Points, in no order, along strands that fork and pass close to each other.
In the rows, zero is written as 128.
Points whose rows are less than 121 apart are linked; no others are. Some points are linked to none.
q_575: [ 99 124 162 184 146 133  92 142 135  97 151 180 136 121 132 135 140 183
 152  93 157 164 146  76 155]
q_336: [142  74  94  77  98 180 157 108 131 159  80  96 158 102 124 155 152 121
 194 160 107 130  85 100 106]
q_44: [ 91  85 167 188 144 159 145 140  85 124 166 134  98  66  67 133 121 116
 128 117 160 160  89 159 122]
q_735: [128 208 156 100 142 154 113 109 150 114 120 104 124 172 112 113 130 119
  64 100 158 128 161 149 138]
q_902: [146 147 138 159 164 117 183 117  95 111 179 162 162  98 151 166 128 131
 115 171 142 158  73  91 166]
q_139: [136 110 114 130 183 166 169 100 151 119 130 128 126 136 135 149 165 129
 112 198 154 175 108 153 164]
q_790: [169  89  98 135 134 129  94 142 129 115 202 122 150 126 128  90 140  95
 191  93 105 130 145 135 143]
q_851: [142 134  91 111 135 142 107 109 150  99 135 124 139 114 103 147 150 139
 105 101 116 170 124  58 143]
q_493: [140 175 133  70 127 122 153 111 118 155 105 138 169 178 163 134 109 106
  99 151 146  72 161 174 135]
q_154: [136 191  75  68  93 148  97 111 139 118  96 136 199 153 122  98 103 116
 162 115 130  90 169 124 148]
q_672: [ 61  97 134 122  90 110 142 128 102 175 100 102  65 138 112 116 112 147
 114  79 112 121 116 104  90]
q_332: [121  52 120 125 158 165 155 113 159  75 136 144 179 119 114 122 157 145
 169 193 151 214 118 155 127]
q_849: [105  89 135 144 139 142 142 137 102  98 158 155 120 108 126 219 155 143
  89 124 149 100 171 125 181]
q_989: [121 116 100 141 156 158  73 106 144 157 166 134  89 172 157  52 157 122
 147 118 133 113 194 144 137]
q_730: [145 159 120 112 177 142 129 145 117  78 168 156  78 144 145 113 153 159
  99 113 125 139 147 142 192]
q_893: [114  95  97  95  99 155 147  97 100 118 163 109  87 185 140 116 155 127
 195  87 131  94 170 116 143]
q_814: [138 119  92 145 149 167 113  92 134 112 208 118 158 130 128 123 159 117
 140 141 153 112 146 115 202]
q_2: [186 128 106  93 138 170  78 183 112 136 126 124 106  93 116 133 141  76
 128 105 104 109 142 175 133]
q_957: [134 182 108 113  86 111  82 131 136 137 100 147 206 131 151  98  86 128
 150 132 143  69 139 122 141]
q_363: [ 92 181 150 144 121 125 130 129 146 189  71 109 166 141 155 101 106 118
 131 182 149  83 128 156 111]
q_972: [145  88  96  94 140 117 135 149  83 165 154 161 101 129 164 131 135 127
 126 108  91 135  99  78 133]
q_328: [ 69  68 157 144 148 110 179 107 133 123 123 136  80 168 119 142 132 148
 114 131 159 188 135 142 116]
q_9: [ 64  69  96 154 116 159 133 121 128 161 112  85  85 124 114  83 142 142
 191 141 147 126 117 154 142]
q_967: [148 126 159 126 103 120 163  89 105 159 163 110 156 134 131 134 118 157
 131  90 165  48 124 115 169]
q_462: [138 131 142  93 159 172 170 129 132 113 104 139 177 102  94 180 137  99
 121 157 132 197 100 144 109]
q_727: [132 143 131  89 107 113 128  87 135 105 148 113 131 181 134 163 148 143
  75  80 147  79 204 118 144]
q_548: [102 176  88  70 111 174  67 143  80 150 110 147 105 119 138 109 145 149
 122  68 133  91 173 107 128]
q_673: [165 100 158 184 146  85 117 152 168 144 116 122  69 130 135  77 113 145
 135 123  96 150  94 136  98]
q_546: [173 121 153  85 132 144 137  87 160 115 116  91 142 157  77 180 136  80
  77 103 142 163 143 133  95]
q_221: [ 94 158 119 104 124  89 141 169  71 138 169 126 126 122 178  92 119  98
 109 160  99  70 140 186 123]
q_446: [156 109 112 106 142 155  98 165 111 102 149 117  42 116  95 133 145  99
 100  85  98 137 152 172 124]
q_762: [159 163  98 103 140 134  89 141 154 182  89 145 164 139 176  67 133 141
 156 143 109 122 115  99 123]
q_764: [132 182 114  91 121  96 176 128 130  91 103 127 140 145 112 106  90 162
 140 103 103 154  87  92 150]
q_710: [125 102  65 118 129 175 130 123 113 109 136 103  47 110 106 126 158 148
 151 111 123 125 128 129 185]
q_97: [128 131 163 123 134 130 120 118 134 117 176 145 202 163 120 149 128  93
 130  99 155 116 192 143 122]
q_994: [136 164  88  71 103  83 148  92 123  90 156 111 154 178 144 147 124 129
  82 107 128  92 167 102 159]
q_617: [147  85 169 189 143 112 118 128 166 104 145 149 164  90 148 120 136 151
 150 200 120 203  72 111  74]
q_810: [104 163 127 156 101 100 101 157 137 145 117 131 172 129 155  87 104 146
 186 127 124  82 148 121 130]
q_858: [134 168 157 120 135  95 152 145  79 125 194 129 141 130 125  77 101 102
 121 100 127 142  88 138 114]
q_939: [135 115  78 146 127 125  54 124 181 121 157  81 127 136 120  97 158  83
 115 122 114 144 179 133  86]
q_486: [106 104 129 130 143  74 133 192  98 100 168 146  65 132 148 112 118 106
 112 118  84 156 139 169 104]
q_429: [103 134  58 119 130 139 103 112 145 178 116 113 134 149 168 109 150 118
 128 174 112  89 166 109 138]
q_52: [171 170 136 151  88  41  96 144 117 149 126 125 128 122 184  94  81 126
 111 157 112 102  79 105 103]
q_438: [119 194 120  93 169 135 163 154 115 124 139 162 151 158 158  83 117 133
 159 154 109 142 119 146 160]
q_833: [109 140 194 143 119  83 149 126 145 141 102 141 162 158 119 125  95 134
 129  95 137 163 124 111  74]
q_539: [137 123 124  50 116 172 153 108  68 121 151 139 131 146 116 197 149  88
 106  97 144 123 140 107 150]
q_162: [126  83 129 177 120 158  97 135 157 110 112 107 146  50  73 193 139 108
 107 155 126 145 111 122 114]
q_203: [129 145 121 125 129 156  45 111 161 180 133 103 143 148 128  67 144  92
 116 105 133 131 157 118  80]
q_508: [164  78 120  87 104 110 160  94 122 143 136 112 205 115 108 154 110  77
 128 135 120 156  81 109  75]
q_827: [161 148 220 206 101  88 125 138  91 121 126 180 118  87  94 150  74 183
 129  96 120  76 101 118 101]
q_358: [109 200 163 161 117 128 106 160 162 101  58 100 118 101  91 130 102 141
 108 137 131 152 115 140 109]
q_158: [ 35 136  88 129 126 172  93 146 118 125 120 117  86 111 105 124 158 139
 113 113 138 157 150 109 134]
q_498: [102 141 156  70 112 181  96 129  69 164 119 145 109 126 138 153 161 153
 107  74 152  60 170 137 143]
q_941: [149  64 137  88 133 133 177 110  89 179 146 151 135 155 153 143 137 116
 169 113 117 149  91  89 112]
q_732: [141 129 105  78  82 141 126 111  89 117 177  91 138 151 111 108 130 102
 172  75 124  63 163 143 147]
q_289: [169  70 104 124 122 141 168 100 117 164 131  89 109  89  94 138 125 109
 134 149  95 121  52 117 119]
q_189: [112  78  93 154 138 153 107 112 168 127 148 145 201 114 148 101 157 153
 205 172 130 144 137 100 144]
q_399: [180 198 113  89 110 121  94 114 146 111 122  89 102 136 112 101 117 123
  59  88 135  98 132 137 146]
q_182: [114 155 136  45  67 135 154 100  98 153  67 119 149 169 113 111  86 127
 154  80 159 109 105 141 111]
q_290: [188 152 108 106 132  63 145 113 148 107 136 135 136 164 173 152 122 145
  75 125 115  95 148  94 160]
q_204: [120 109  92 138 150 123  87 154 188  98 113 130 133 145 137  60 145 127
 185 142  96 184 164 155  90]
q_891: [128 110  56  93 110 186 150 100 120 122  98  91  78 123 118 164 169 139
 174 129 124  94 135 101 169]
q_578: [168 128 162 183 146  92 155 151 170 132 100 105 111 115 127  92 103 141
 169 145 106 134  89 175 105]
q_179: [ 87 106 135 156 111  94 110 140 113 136 105 157 117  93 106 165 110 134
  80 147  87 169  78  49  79]
q_392: [148  68 141 144 151 164 117 137 162 181 118 107 137 119 145  94 152 107
 178 167 134 136 117 185  97]
q_86: [137 122 156 181 117  98 104 156 108 154  96 178 107  80 116 144  96 152
 116 158  75 151  49  69  82]
q_581: [ 85  80 110 114 134  87 171 144  94  92 183 132  88 154 125 121 121 112
 141 111 100 171 131 143 126]
q_393: [141 147 159 174 135  77 206 106  98 113 166 110  71 104 143 142 116 151
  72 155 126  68  95 158 147]
q_585: [165  91 122 116 139  85 168 122 146 126 143 139 129 168 161 157 128 130
 120 121 110 114 149 112 139]
q_106: [153  90 115  94 139 188 145 125  99 108 138 148 101 117 110 214 160 130
 122 102 135 105 158 117 180]
q_142: [137 105 103 138 135 146 141 113 153 160 105  83 118  81 118 131 142 128
 107 186 108 147  55 110 128]
q_335: [139 160 151 127 180 145 106 145 153 117 153 161 196 146 140 100 136  85
 147 162 119 185 140 157 104]
q_795: [101 153 133 101 138 129 190 109 132 132 119 115 149 172 136 163 130 113
  95 157 149 121 151 149 140]
q_755: [ 85  72  88 114 146 170 118 106 138 159 129 149 171 143 161 125 171 130
 169 180 136 165 137  95 128]
q_737: [149  89 102  86  89 102 102 163  90 158 118 129  70 129 133 108 113 113
 142  58  78  97 143 126  87]
q_35: [138 115 117 105  94 148 117 119 143 175  85  72 111 154 120 127 136  97
 147 110 133  75 158 159 100]
q_81: [129  80 130  75 100 138 151 120 124 185  78 121 147 152 139 132 132 113
 183 118 112 145 103 102  70]
q_166: [136 168 133 191 103 111  60 145 172 114 133 115 160 123 134  99 121 136
 161 116 132  84 182 124 131]
q_324: [ 60 145 126 148 135 109 152 142  73 126 205 110 118 116 149 116 131  91
  93 177 134  99 137 179 135]
q_766: [188 147 136 133 176 126 206 119 130 115 133 150 140 112 135 155 120 140
 122 153 127 148  77 124 169]
q_46: [187 102 131 100 105 123 103 122 120 142 143 124 148 132 109 138 117  98
 126  72 123 116 129 111 115]
q_416: [170  69 157 165 161 139  93 136 148 167 126 141  55 123 127 103 143 146
 116  94 121 143 116 131 116]
q_490: [138 148 149 139 131  92 159 114 123 112 170  82  86 134 135 130 127 132
  65 130 128  78 137 159 150]
q_342: [131 188 164 135  97 128 100 129 132 162  66 128 162 102 123 117  94 161
 117 116 166 103  82 106 128]
q_701: [184 166 144 124 128 109 104 141 120 143  97 168 169  97 163 181 108 115
  69 164 154 102  99 114 143]
q_773: [128 161 124 101 112 145 122 149 131 178  65  95  90 139 143 111 126 133
 117 126 128  64 150 175 127]
q_856: [149  51 131 123 159 146 185 125 132 134  86 137  49 144 115 173 142 132
 132 147 110 153 116 163 126]
q_219: [142 148 139 111 137 170  95 183 105 156 115 115 102 108 132 115 135  94
 127 124 119  76 155 210 131]
q_978: [116 119 120  79 138 125 138 152 102 120 105 140  43 131 147 179 150 138
  57 107  99 104 168 149 131]
q_36: [127 120  74 126 131 117 122 131 126  90 150 116 107  95 100 137 129 115
  97 133  85 178  86  75 134]
q_271: [120 146 131  98  83 111 133 125  87 113 172  88 124 123 108  79 110 150
 157  55 119  55 136 149 153]
q_899: [117 186 115  77  81  79 124 103 131 116  96 125 171 162 156 139  87 113
  71 149 160  63 146 168 132]
q_480: [130 139 118 141 158 174 102  75 173 129 152 111  95 180 123  76 165 140
 133 111 163 126 179 139 155]
q_576: [131  55 129 161 139 176 104 123 163 129  89 103  81  77  66 176 154 123
 104 141 124 153 118 148 116]
q_11: [115 145 193 200 139 126 132 158  91  86 187 148 116  82  96 119 113 120
 144 113 150 163 105 155 121]
q_296: [132  71 154 186 142 125  79 158 144 145 116 163 116  71 134 114 132 148
 141 156  97 187  72  90  79]
q_740: [ 91 116 127 116 127 109 119 153  96 150 102 169 108 109 140 187 130 130
  57 134 107 150 107  67 110]
q_901: [103 148 143 153 106 150  94 111 165 172  66  94 143  93 107 122 127 158
 110 127 151 134  86  73 108]
q_71: [153 143 129  61  62 124 126  95 109 148  93 132 189 142 122 132  71 105
 145  89 177  74 116 165 124]
q_509: [124 154 214 185 117  98 166 133 114  80 121 154 103 109  65 148  80 182
 130  81 123 105 120 140 113]
q_541: [130 129 124  95  85  86 103 160  93 123 131 120 102 113 133 103 109 141
 125  65  98  68 154 146 117]
q_315: [109 127 142 114 151 204 107 126 129 198 110 119 134 139 127  77 145  95
 176 149 135 133 125 164 104]
q_758: [138 101  85  82 108 152 103 145 118 158 107 108  70 149 142 114 150  96
 168  97 102 109 161 140  95]
q_892: [117  40 134 135 137 124 173  91 118 145 129 132  52 168 121 160 142 149
 120 114 132 146 125 112 124]
q_876: [ 47 113  84 129 133 185  91 125 146 139 101 125 125  99 116 123 170 153
 129 144 143 193 121  74 111]
q_653: [140 103 149 175 173 124 103 119 155 111 169 144 133 114 149 107 153 129
 110 185 139 215  84 105 119]
q_186: [ 86 180 120 100 127 106 161 129  96 104 158 139 143 136 126 103 107 159
 126 102 121 171  86  67 157]
q_442: [119 183 107  73 127 141 140 138 111 167  92 129 135 155 151  68 110 139
 157 129 117 119 106 126 141]
q_21: [174 128  91 111 177 168 144  98 196  96 113 105 117 147 130 117 168 140
 132 175 121 178 123 144 157]
q_408: [115 132  92  73 135 151 112 168  73 184 120 162 141 116 168 130 142 103
 125 139 112 136  99 102 131]
q_708: [109 166 164 164 124  88 155 143  92  85 188 118 101 104  93 108  94 119
 109 115 118 157  83 130 115]
q_933: [107 101 145 114 147 201 164 117 113 134 142 129 186 103  88 158 149  91
 176 144 159 174 113 162 113]
q_30: [117  71 105  94 136 164 154 117 172 102 118 116 167 145 121 108 155 126
 201 174 113 192 130 161  95]
q_10: [170  74 108 133 107 116 123 126 131 154 139 107 127  97 105 120 114 117
 155 102  89 118  92 103 116]
q_433: [ 83 146 137 138 106 121 104 135 102 171 154 103 129 125 138 105 127 110
  96 127 139 103 116 118 121]
q_527: [148  59 168 166 141 132 107 147 129 159 108 162  77 111  99 165 124 135
  97  86 106 117 132 128  94]
q_875: [155 144 162 103 155 156 119 112 168 118 120 111 108 182 111 148 149  99
  77  93 146 152 180 158 113]
q_99: [166 172 193 200 113  74 189 133  89 100 139 145  90  80 139 146  92 161
 113 151 116  71 105 172 118]
q_917: [104 107 105 169 168 186  67 126 131  92 163 154 130 108 106  89 165 137
 150 166 169 177 149 141 189]
q_333: [ 83  69  67 100 139 140 124 134 118 157 120 161 116 158 177 154 170 119
 145 156 117 154 165 103 118]
q_376: [152 102 122  82 138 158 188 126 130 108  77 114  55 161 106 144 139 125
 180 114  96 154 115 153 120]
q_295: [ 76 117  99 143 143 120 136 141 142 129 138 106 110 160 144  86 131  93
 144 176 120 135 163 188 121]
q_861: [174 120 158  72 143 155 158  90 123 130 145 114 146 167  96 138 134  78
 130  99 136 182 105 127  95]
q_53: [106  74 171 120 106 115 139 128  92 157 117 138  51 138  92 153 116 149
  88  59  96  94 142 128  83]
q_628: [152 149 110 156 152 124 121 132 210  81  91  97 118 130 125 115 142 151
 135 155 113 160 139 136 141]
q_207: [159 194 113 119 144 137 116 124 177 130  73 123 157 149 156 148 136 143
  98 163 139  93 158 132 162]
q_887: [146 112 109 142  93 105 143 149 160 109  81 118 183  96 107 136 100 154
 204 115 102 103 120 108 137]
q_785: [133 109 137 108 168 175 106 153 145 140  96 161 121 119 129 130 156 133
 127 117 119 201 118 124 108]
q_138: [143 117 157 106 140 172 158  79 131 159 162  85 146 163 104  97 142  76
 150 128 154 162 107 154  98]
q_964: [ 92  84 155 224 126 122  77 129 147 141 141 126 115 106 145 150 148 139
 115 170 170 136 138 115 119]
q_297: [ 87 152 123  88 171 183 132 146 125 111 114 159 156 125 116 147 152 112
 123 144 130 206 121 119 133]
q_400: [138  77 116 180 137  78 122 135 132 140 162 156 144 117 185 113 132 154
 169 165 108 155  87  65 135]
q_360: [110  49 144 175 151 150 124 118 125 111 143 118  77 101  70 104 135 133
 132 134 158 190 100 159 137]
q_485: [116 145  65 105 143 106 134 147 127 118 112 143  93 137 174 143 146 158
 103 139  96 132 144  91 158]
q_173: [ 79 215 150 168 131 144 147 115 112 113 160 120 191 116 120 117 109  98
 133 194 154 101 136 157 147]
q_985: [ 91 168  56  81 115 116 130 138 122 151  83 120 123 144 172 145 137 132
  87 164 114 104 145 101 143]
q_348: [175 188 154 127 103  82 142 104 113 146  93 160 166 116 171 153  79 147
  78 159 171  91  67 112 143]
q_751: [119 197 132 109  82  77 118 100 116 141  93 134 162 139 183 130  89 158
  72 156 169  66 102 109 148]
q_70: [133 103  59 107 127 179 124  76 152 164 107  92  93 161 154 137 183 129
 153 155 142  97 165 102 142]
q_80: [161  79 145 100 138 152 150  85 106 144 137 135  38 169 114 167 150 144
  99  77 123 114 140  99 134]
q_398: [105  95 124 181 137  78 156 152 113 118 146 177 142 117 188 155 127 160
 166 186 127 143 110  92 155]
q_778: [173  81 142 160 147  66 193 127 147  90 142 163 123 143 124 178 105 130
 123 135  92 135 127 129 121]
q_511: [ 78 168 168 166 123 123 162 131  98 120 168 136 201 112 118 149 117  69
 123 156 169 122 149 170  92]
q_464: [132 144 145 197 108 123  93 158 135 105  99 124 107  55  98 200 118 117
  84 185 110 138 101 118 108]
q_432: [140 145 124 126 168 149 176 142 123 128 136 122 110 131 134  93 132 124
 164 149 128 134 106 188 170]
q_89: [174 138 137  71 127 121 147 139  75 135 172 135 137 137 129 120 115  94
 123  88 119 119 108 141 136]
q_638: [129 168 202 182 130 119 157 141 148  99  96 108 105 105  67 126  91 150
 126 101 139 129 110 165 112]
q_651: [199 180 119  94 108  98 139 109 130 106  89 115  85 117 105 115  79 151
  60 103 116  86  80 143 159]
q_229: [115 137 106 123 156 180 123 105 158 106 110 131 100 163 117 111 158 171
 165 108 151 142 174 125 169]
q_63: [162 129 105 160 156 114 161 100 155  86 183 112 144 139 140 138 137 131
 129 160 141 116 132 129 201]
q_510: [126 150 102 138 142  93 117 157 130  80 154 162 106 137 168 123 141 169
 131 115 104 132 158  94 167]
q_563: [120 189 122  93 124 149 104 119 140 125 127 146 173 172 130  70 102 110
 161 112 112  79 209 157 141]
q_602: [ 93 117 147 129  69  83 132 136 119 144  62 145 184 103 115 173  83 130
 120 125 132 122 105  91  82]
q_715: [109 139  96 139 155 142  93  91 197 121 143 126 161 173 141  44 139 117
 168 157 111 157 177 124 109]
q_872: [ 86 190 122 106  97 124  95 120  94 126 155 140 162 129 126  89 110 163
 116  81 146 124 110  57 152]
q_835: [ 98  45 115 157 141 138 119 119 147  89 126 124 127 111  96  94 149 149
 164 164 159 206 123 150 130]
q_496: [ 85 216 140 145 125 118 154  88 136  99 168  95 174 159 119  99 111 133
 115 152 152 106 138 123 162]
q_915: [138 196 125 101 116 138  72 123 131 111 129 160 167 136 125  97 125 167
 131  50 148 111 158  79 152]
q_759: [ 73  62  95 196 131 147  69 128 133 130 132 138 110  99 133 141 165 151
 124 160 175 137 153 103 156]
q_168: [ 46  88 124 131 131 154 125 113 149 140 114 110 146 113 112 134 155 126
 113 165 135 211  94  89  83]
q_227: [ 92 111 146 174 161 155 106 147 104 111 167 169 121 112 128 106 144 161
 151 128 170 161 124 131 178]
q_413: [110 166 154 143 130 143  96 135 132  86 158 150 161 133 112 119 131 173
 153  61 149 116 174 102 165]
q_950: [126 179 184 130 118 107 110 133 126 196 105 126 169 147 152  75  91 105
 110 134 164 109 105 160  78]
q_625: [118  80 114 113 122 133 124 136 105 129 177 147 127 168 145 106 144 120
 194  81 120 130 163 119 133]
q_697: [ 96 114 155 130 123 158 175 122  87 163 152 116 176 109 102 150 129  81
 149 127 168 118 126 165 110]
q_731: [ 89 144 114 111 127 139 114 134 137 140 125 132 133 177 148  85 121  97
 155 143 100  84 213 174 118]
q_768: [221 127 145 101 147 141 206  96 127 127 109 134 133 130 110 172 116 131
 131 116 126 103 101 145 160]
q_763: [168  75 110 144 149 158 109  95 134 106 190 139 106 143 126 137 167 142
 140  98 161 129 159 109 190]
q_164: [ 84  69 139 152 131 114 161 100 161 137 125 104 143 138 121 160 140 117
 112 165 143 169 123 120 100]
q_656: [ 79 158 126 133 140 125 146  84 145  90 191  95 128 181 105  89 135 124
 116 118 150 160 146 121 155]
q_298: [168 127 188 147 172 126 151 129 133 108 178 162 169 143 115 141 126 115
 133  92 157 160 142 146 132]
q_347: [145 193 157 101 132  89 131 162  96 158 119 159 155 145 174  93  88  85
  92 155 135 117 111 183  91]
q_305: [109 110  96 119 105 159 105 123 148 144 112  97 139 117 104  83 139 144
 210  90 119 148 118 100 105]
q_269: [143 103 149 168 150 128 137 158 158 149 123  85 121 107 115  82 122  88
 161 157 121 151  97 210  84]
q_703: [152 112 142 111 154 150 188 111 146 143 103 119  92 176 139 104 138 157
 192 127 130 137 117 156 149]
q_745: [100 121 128 196 124 118 145 136 130  87 144 108 124  83 106 161 127 139
 135 168 143 129 112 132 160]
q_67: [148 158 104 159 124 133  64 156 151 115 136 111  96 106 133  90 141 149
 131  94 122  74 172 137 153]
q_448: [149 154 151 145 115  68 124 160 101 104 148 158 118 109 164 143 107 165
 114 120 104  89 121 104 146]
q_792: [205 129 165 179 113  52 140 118 136 160 130 127 137 110 147 127  87 110
 103 149 119  97  80 127  87]
q_211: [106 119 110 157 168 157 129 137 163  98 113 114 114 116 125 153 158 111
 102 204 150 156 148 179 157]
q_684: [178 155  53  68 100 125 107 112 142 100 101 126 149 124 114 125 122 139
 136  82 113 140 131  73 135]
q_911: [125 130 144 106  96  89 130 111 116 110 143  89 115 140 134 156 138 134
  69 106 135  36 189 168 139]
q_620: [102 151 124  94 138 190  79 105 148 197  95 126 146 161 138  75 146 105
 147 133 127 138 156 118  85]
q_75: [176 142 150 157 111  93 107 152 123  75 144 154 171  86 113 220 111  94
  81 145 125 113 150 128 129]
q_922: [124 133 113 148 128 153 109 113 163 157  61  84  91  77  94 143 132 154
  75 154 115 139  67  83 118]
q_949: [154 132 104  65 134 127 120 137 105 110 147 114  34 157 137 126 153 114
  83  77  92 116 167 147 117]
q_587: [163 150 164 147 104 121 138 121 103 116 162 108 146  85  93 114  99 149
 140  75 143  57 111 141 162]
q_402: [118 140  88  73 133 141 121 158  71 172 159 142 128 140 177 111 139  93
 122 151 105  92 137 143 144]
q_280: [144 118 142 206 125  51 112 149 170  83 123 152  90 141 171 150 121 159
 135 175 100 165 145 112 113]
q_69: [148 141 175 143 106  54 166 164  83  98 126 161 125  97 150 147  90 165
 136 116 106  58 132 159 125]
q_434: [102 110 159 138 129 143 117 130 115 114 172 131 157 124 111 186 145 105
  92 106 162 113 175 134 141]
q_749: [ 94  83 175 206 120 106 119 127 129 172 119 123 105 102 130 170 125 133
  89 151 150 111 112 109  95]
q_120: [ 95 104 139 127 148 157 169  74 118 123 192  90 105 177 101 101 145 103
 130 123 169 173 123 148 141]
q_937: [ 89 110 107 115 154 111 158 145 129  78 147 147 101 173 125  85 126 133
 173 119 113 199 146 154 140]
q_57: [109 116 110 117 142 100 153 142 176  89 110 122 147 153 130  90 129 132
 179 140  91 195 125 139  94]
q_918: [ 85 164 130 131  71  77 124 148 111 109  89 129 146 107 127 166  87 129
  93 142 133 110 120 108 115]
q_553: [146  97  79 136 111 118  92 139 158 125 162  92 164 127 122 103 136  79
 167 137  99 116 157 142 118]
q_288: [170 109 143 156 128 105 156 121 125  96 135 151 147 100  89 196 108 127
  99 121 112 120 115 101 139]
q_502: [120 100  72 143 140 137 140 146 110  78 163 113  72  84  94 123 131 137
 136 129  98 155  93 125 184]
q_309: [136 145 196 188 109  61 167 117 146 120 110 145 157 136 135 157  90 156
 136 133 138 123 122 105 100]
q_161: [168 166 112 117 121  79  74 156 113 173 132 157 153 131 197  74 109 119
 118 134 111 113  98  90 118]
q_712: [117 106 111 122 134 126  96 136 133 169  96 133  64 137 158 172 160 136
  48 109 128 105 172 100 112]
q_60: [105 160 189 110 167 135 115 173  83 126 133 174  93 122 166 132 155 161
  92 109 132  95 162 175 143]
q_4: [118 134 135  97 152 151 117 165 140 113 125 162 171 161 125 114 132  91
 182 117 110 169 182 171 104]
q_428: [167  67 152 187 129  95 154 108 125 136 161 148 157  85  84 128  97 131
 146 140  85 145  47  87  79]
q_441: [131 154 159 130  63 121  71 115 115 134  77 156 180  83 119 169  77 143
  91 104 191  75 103 111 136]
q_112: [142 101  90 137 130 118 145 133 161 103 124 145 193 112 147 133 137 157
 207 151 106 139 120  91 157]
q_821: [118 122 116  76 149 182 129 112 103 143 166 138 138 169 134 165 168  77
 109 136 138 147 162 126 134]
q_308: [ 97  94  89  88 131 155 113  91 106 161 161 130 103 182 165 151 177 103
 106 121 142 142 163  79 121]
q_543: [181  96 144 115 137 145 119  96 114 125 185 140  84 154 119 133 151 152
 114  43 132 112 152  93 161]
q_767: [141 157 125 112 139 174 128 117 150 136 100 120 152 138 122 136 144 150
 142 112 149 115 144 116 168]
q_691: [ 89 130 168 190 108  60 188 122 149 124 128 104 152 148 144 131 101 142
 154 149 147 103 140 144 107]
q_385: [115 160 146 140 121  58 137 190 112  92 130 135 109 122 141 131  96  92
 113 151  84 158 122 160  86]
q_26: [ 83 110 121 146 122 117 149 129 128 168 120  99  94 133 137  96 123 153
 142 124 129 125 100 114 130]
q_853: [221 144 120  81 128 124 154 117 125 149  89 123 112 124 120 124  96 126
 113 114 111 100  76 148 145]
q_359: [162  96 142 125 141 181 114 126 165 130  88 117 105 109  77 149 143 136
 141  94 121 161 125 135 112]
q_895: [ 89 114 117  91 118 158 103 143  97 175  95 138 112 115 135 193 152 107
  60 124 141 129 140  97 114]
q_742: [146 147 125 131 143 106 165 115 167  50 151 126 175 154 115 171 129 127
 127 127 132 147 165 123 165]
q_77: [ 90  70  89 167 141 198  72 106 138 139 125 125 105 111 111 103 174 139
 149 171 181 142 157 147 173]
q_537: [171 127  93  87  87 112 130 110 165 112  73 114 182 115 100 135 100 133
 153 110 113 138 107 101 111]
q_417: [125  99 128 190 121  54  92 136 158 121 149 142 136 143 190 141 137 133
 129 161 111 161 144  78  98]
q_570: [152 134  87 106 141 176  84  93 196 111 150 104 201 132 120  70 159 118
 158 160 109 163 143 107 108]
q_848: [ 87 124 136 173 135  85 162 151 145 140 124 118 129 156 172 112 117 132
 156 179 131  95 156 179 125]
q_214: [157 119 177 204 125  96 143 117 134 110 161 149 182  81 123 143 106 131
 163 160 121 174  74  94  91]
q_497: [163 100  54  76 105 175 139 111 147 126  73  72 105 116 120 154 157 104
 177 149  95 117 122 126 118]
q_634: [130 160  94  94 111  99 173 151 141  87  71 116 114 124 113 151  97 146
 120 130  91 123 122 134 144]
q_816: [172 196 141 146 139 120  70 136 174 130  83 140 159 129 167 154 135 126
  70 172 144 127 138 108 128]
q_145: [155 136 171 140 194 148 149 123 132 125 186 157 174 142 129  96 137  93
 142 141 155 199 107 159 114]
q_975: [ 60 165  75  98  99 150 101 162  81 112 117 122 109  89 112 123 135 151
 126  94 118 102 145 101 152]
q_559: [183 154 116  97 127 121 138 172 124 122  81 138 133 101 130 128 102 128
 143 120  99 111 103 152 147]
q_252: [ 74 114 189 145 142 103 190 127 130 125 119 132  99 160 112 113 103 154
 144  98 136 178 111 143  97]
q_832: [102 148 189 114 142 172 121 141  64 165 155 143 119 104 130 130 145 142
  94  89 160  83 130 158 148]
q_643: [125 201 173  80 135 108 110 173  77 124 117 170 125 126 162 112 112 129
  77 115 131 103 137 183 118]
q_676: [127 128 132 195 138  86 136 143 197  84  87 112 114 135 155 140 126 145
 140 199 114 164 137 153 108]
q_591: [128 148 116  82  75 156 130 100 130 150  91  84 155 154  96  89 109 129
 197  81 140 109 119 116 120]
q_956: [122 136  76 122 148 160  69 142 120 125 156 123  47 132 144  83 166 150
 122  87 126 107 184 136 145]
q_706: [131 113 175 131  81 106 113 119 101 169  62 185 164  99 110 182  68 144
  88 102 159  92  87 104  96]
q_743: [ 90 174 108 111 118 126 110 128  80 150 195 101 158 127 123  72 116  74
 111 135 128 139  92 117 126]
q_206: [153 128 137 180 131  99  99 161 130  91 154 140 141  83 133 191 127  86
  94 185 112 154 123 121 112]
q_935: [113 104  83 133  97 136 133 134 158 133  62 103 118 102 107 133 127 171
 186 101 107 117 132  95 128]
q_390: [147 158 142  86  73 117  93 122  90 112 125 157 195 100 119 144  77 123
 103  77 179  66 119 159 142]
q_93: [ 98 164 162 169 148 149  99 166 155 106 112 114 117 111 106 144 132 102
 100 157 141 161 146 173 114]
q_453: [150 142 166 201 107  82 172 130  91 139 111 156  94  82 111 147  79 172
 120 147  98  68  63 123 114]
q_936: [ 71 160 133 115  96  84 193 105 105 132 104 101 143 138 133 170 101 128
  67 157 151 103 116 122 125]

Follow the links from the first point to the second, and from the first to the third. Name the last point that the two ways share.
q_510, q_417, q_290: q_99
q_835, q_935, q_578: q_858
q_922, q_941, q_106: q_887
q_486, q_416, q_602: q_858
q_308, q_358, q_936: q_887
q_792, q_989, q_168: q_328
q_941, q_189, q_576: q_891
q_493, q_672, q_145: q_441
q_742, q_161, q_816: q_892

A fork is a point with three links, a tip a point with one. Leave the first point through the second and follow the links. Name the first fork or tip that comes.
q_895, q_712: q_271
q_342, q_901: q_858
q_166, q_810: q_328
q_989, q_480: q_441
q_576, q_359: q_853
q_939, q_203: q_26
